Each scene shows the same named points in several views. A view is turned or mirrored, shifted and resized as a whole, has a little noise and may leave points out.
In the rows, 128 means zero.

Scene 1
View 1
Z965: [158 100 115 141 110 106 128 144  83 141 151 129 147 104 153  79 117 109
 109 191  85 100 112]
Z261: [176 107  94 118  91  98 109 127 110 148 154 110 134 127 162 106 143 108
  93 150 104  50 150]
Z141: [180  97 102 138 107 123 116 154  89 146 150 131 140  83 170  71 128  90
 110 189  92 119 116]
Z649: [145  95 134 128 131  99 124 138 124 158 143 152 140  71 168  71 110 103
 106 161  74 126 133]
Z926: [192 148 103 117  81 117 102 115 127 130 113 118 136 121 139 128 142 106
 141 174 115 107 133]
Z667: [159 138 119 131  88 107 115 122  99 147 140 117 165 107 151  94 126 125
 117 167  94  81 127]
Z63: [185  87  88  94 111 116 119 128 120 120 119 131 102 122 135 123 121  87
 107 175 110 104 122]
Z663: [123  82 123  73 115  84 145 105 114 144 123 137 138 116 133 107  85 130
  73 135  79  55 126]
Z496: [161 110 121  83 113 112 125 111 142 130  93 153 121  95 133 118 101 104
 126 165  97 137 120]
Z217: [148 100 130 120 126 100 128 129 122 140 127 149 135  87 148  92 106 105
 116 170  83 126 124]
Z660: [136 113 139 114 127 100 131 116 122 142 122 144 142  81 135  96  97 111
 115 152  81 125 121]
Z536: [155  73 102  91 122 113 131 131 109 145 131 142 123  88 156  90  99  95
  80 150  89  99 118]
Z810: [103  89 145 121 119  76 148 123  88 161 156 139 172  94 153  67  88 143
  81 151  57  60 121]
Z497: [155  67 112  90 128  97 133 127 130 134 118 155 109 104 146 104 102 101
 100 171  86 111 126]
Z220: [144  92 126  98 114 117 139 129 107 141 105 163 144  75 146  80  87 113
 114 185  76 140  97]
Z656: [156  99 111 111 130 119 130 126  99 124 128 132 122  92 125 103  99  89
 104 166  93 124 103]
Z139: [137  69 115  77 125 111 151 122  96 128 107 152 124  98 126  99  75 107
  89 177  79 110  92]
Z915: [196 103  93 102  88 111 110 129 127 129 110 137 116 130 151 119 137 101
 128 196 111 107 131]
View 2
Z660: [110  77 162 128 110 132 133 123  84  92  87 124 115 144 156 137 119 147
 130 139  94 159 116]
Z915: [115 108  82 149 105 126 114 104 100  73 105  58  96 108 173 134  98  91
 145 106 128 193 115]
Z536: [143  76 132 135 143 119 101 105  80 110 137 111 104 117 167 116 119 123
 148 144  82 140 124]
Z663: [108  23 145 122 149 117  73 110  85  82 137 120 147 155 161 139 152 103
 136 154 108 135 152]
Z656: [118  90 124 152 122 120 121 135  84  99 101 125  91 124 170 131 102 128
 152 117  83 130 118]
Z926: [ 82 117  94 125 117 132 121 122 109  60  76  74  69 125 163 144  95 101
 144 112 159 195 101]
Z141: [130 109 103 111 121 118 147 103  98 127 115  79  81  90 168 111  73 164
 139 129 105 139 109]
Z217: [118  79 142 132 103 131 140 116  91 100  97  98 115 131 166 131 105 145
 130 127  93 153 123]
Z667: [ 79  78 109  85 132 125 123 114 111  93  94  86 102 125 159 138  98 146
 127 136 158 150 119]
Z261: [108  62  97  96 159 130 102  96 123  85 129  54  78 130 167 116  96  95
 148 151 159 148 130]
Z220: [123  99 140 140  99 109 125 113  64 112 104 133 138 110 159 140 122 164
 124 120  72 163 115]
Z497: [142  72 136 162 109 127 113 106  82  91 125  94 123 129 172 125 123 107
 143 129  75 159 130]
Z649: [138  86 163 111 109 136 150  97  90 115 105  90 110 123 160 115 103 163
 126 154  92 166 114]
Z965: [110  77 103 113 120 117 141 114 103 118 110  84 110 109 168 125  81 160
 130 124 111 122 130]
Z496: [115 107 142 161 100 129 114 120  75  71  89 116 107 133 161 146 131 111
 138 116  91 200 104]
View 3
Z497: [140 125 129 137 118 107 158 147 116 133 135 115 124 141 146 110 114 115
 164 128 112 155 122]
Z965: [146 110 135 118 122 108 144 127 136 138 146 130 133 117 137 109 128 116
 140 130 141 135  90]
Z656: [147 130 132 132 123 112 145 150 131 137 136 104 123 136 141 105 122 112
 143 116 124 126 116]
Z141: [142 110 129 105 127 121 155 122 134 140 140 124 138 126 133 111 124 128
 137 128 128 122  97]
Z261: [106 104 121 130 107  98 133 110 146 147 135 114 118 117 148 123 132 120
 149 148 138 154 103]
Z663: [133 125 111 169 103  79 141 149 130 142 159 118 117 133 151 102 112  99
 162 147 129 156 120]
Z496: [148 147 123 135 117 107 144 137 119 120 130 103 135 135 150 129 124 102
 155 113 103 143 131]
Z217: [150 132 127 130 123 106 150 140 108 133 141 117 138 125 142 115 125 110
 151 124 119 136 107]
Z810: [154 116 113 157 111  76 145 147 117 148 179 141 135 114 142  93 116 100
 153 154 147 140  89]
Z536: [133 121 116 139 116 105 158 144 126 145 146 112 125 141 142 102 112 121
 151 138 119 134 119]
Z63: [127 121 136 126 116 118 144 134 146 132 120 102 113 141 146 119 123 118
 151 120 116 152 126]
Z220: [168 139 120 130 123 110 160 144 123 125 152 125 145 139 137 110 113 106
 148 120 112 128 117]
Z926: [131 133 129 117 114 110 123 106 148 120 119 104 128 115 149 146 144 104
 143 115 122 146 116]
Z667: [142 125 123 126 115  97 127 115 137 132 145 120 137 106 145 127 137 103
 139 130 137 135  96]
Z139: [158 132 126 149 117 104 156 161 137 133 152 118 123 151 142  96 105 105
 153 123 117 140 127]
View 4
Z217: [147 122 140 123 130 114 111 140 148 139 141 127 136 141 129 142 146 112
 117 127 162 135 102]
Z63: [137 142 132 116 123 146 133 134 151 115 125 100 153 154 142 125 145  95
 138 129 158 142  97]
Z965: [143 116 135 115 130 115 135 142 159 121 131 134 114 132 135 150 139 114
 142 117 146 132 102]
Z663: [154 115 107 138 120 154 115 149 135 118 151 137 122 144  94 128 160  91
 132 150 166 135  68]
Z261: [151 137 142 124 113 166 134 121 147 105 133 134 114 137 141 155 136  75
 150 135 141 134  88]
Z139: [136 114 106 122 128 117 118 160 147 122 132 113 141 150 103 113 162 116
 131 131 174 138  86]
Z141: [135 125 149 109 120 110 122 133 160 122 115 126 116 134 143 154 135 111
 145 106 152 137 114]
Z496: [144 137 130 133 126 117 109 146 140 138 134 109 169 148 142 122 152  92
 106 134 163 134  94]
Z810: [160  93 118 136 128 126 115 152 143 126 156 164  90 128  91 152 153 113
 132 138 156 127  80]
Z660: [146 126 132 126 127 112 111 147 140 143 148 135 142 140 122 143 151 105
 109 137 162 129  99]
Z649: [150 118 152 126 127 110  96 132 150 142 136 134 120 135 130 152 142 112
 119 120 164 137 108]
Z915: [148 138 141 132 127 139 131 132 158 116 121 101 151 144 169 128 136  86
 135 121 145 138  92]
Z536: [136 125 128 116 115 133 105 138 144 121 126 121 127 148 107 134 152 102
 138 127 173 141  97]
Z656: [131 134 125 106 126 118 131 148 146 129 134 119 147 148 123 135 151 112
 128 130 162 134 106]
Z667: [150 130 134 128 119 123 136 144 148 121 137 148 120 125 145 159 137  83
 134 131 133 120  91]
Z497: [148 122 130 129 129 141 105 135 148 128 139 108 141 156 118 119 154 110
 123 133 176 147  90]
Z220: [139 113 123 128 127  90 103 157 150 136 125 120 141 138 124 126 152 116
 118 118 167 133  99]
View 5
Z63: [110 139 138 138 173 109 120 139 157 101 131 120  68  91 117 135  99 168
 147 149 137 117 131]
Z810: [ 74 129 103 151 138 103 145 114 112 114 124 154 163 140 135 126 114 121
  89 103 136 122 133]
Z667: [107 123 150 158 150 110 124 137 135 105 115 135 130 119 139 111 121 118
 137 156 141 143 117]
Z141: [113 117 147 137 135 135 110 114 150 112 125 125  94 100 109 131 105 126
 128 130 146 170 127]
Z649: [ 96  96 134 152 145 121 113  97 150 118 145 136 107 126 109 127 134 131
 121 116 146 136 134]
Z139: [106 145  94 135 166 121 121 124 111 129 130 150  92 108 115 142 105 168
 119 119 129 100 132]
Z965: [105 132 134 134 147 121 122 117 135 119 120 127 118 106 116 135 105 123
 121 134 146 156 125]
Z217: [100 108 127 146 162 116 113 107 141 123 142 135 104 118 113 130 132 145
 126 128 143 120 130]
Z496: [115 114 129 156 180 115 106 124 138 124 145 141  74 117 115 123 138 166
 153 148 137  92 126]
Z220: [118 120 112 145 155 134 107 103 114 141 138 153  89 126 105 135 127 148
 131 124 138 117 127]
Z926: [120 122 170 159 174 106 111 148 157 103 124 120  90 106 130 109 126 140
 171 183 143 129 112]
Z497: [ 95 131 117 142 168 108 129 114 147 112 144 133  79 117 108 139 111 167
 130 121 138 101 140]
Z660: [100 102 121 151 167 113 108 115 130 125 141 141 113 116 121 122 142 150
 124 131 139 109 128]
Z915: [117 141 159 150 170 106 126 132 161 105 132 119  68 115 114 129 103 148
 166 166 147 125 124]
Z536: [ 97 124 114 145 145 122 122 127 142 103 133 144  86 106 122 132 103 159
 117 110 128 121 139]

Which points are out of place in each view (at most two, in the order of its rows)? Write none if all are in place.
view 1 => Z649
view 2 => Z217
view 3 => Z965, Z667
view 4 => Z497
view 5 => none
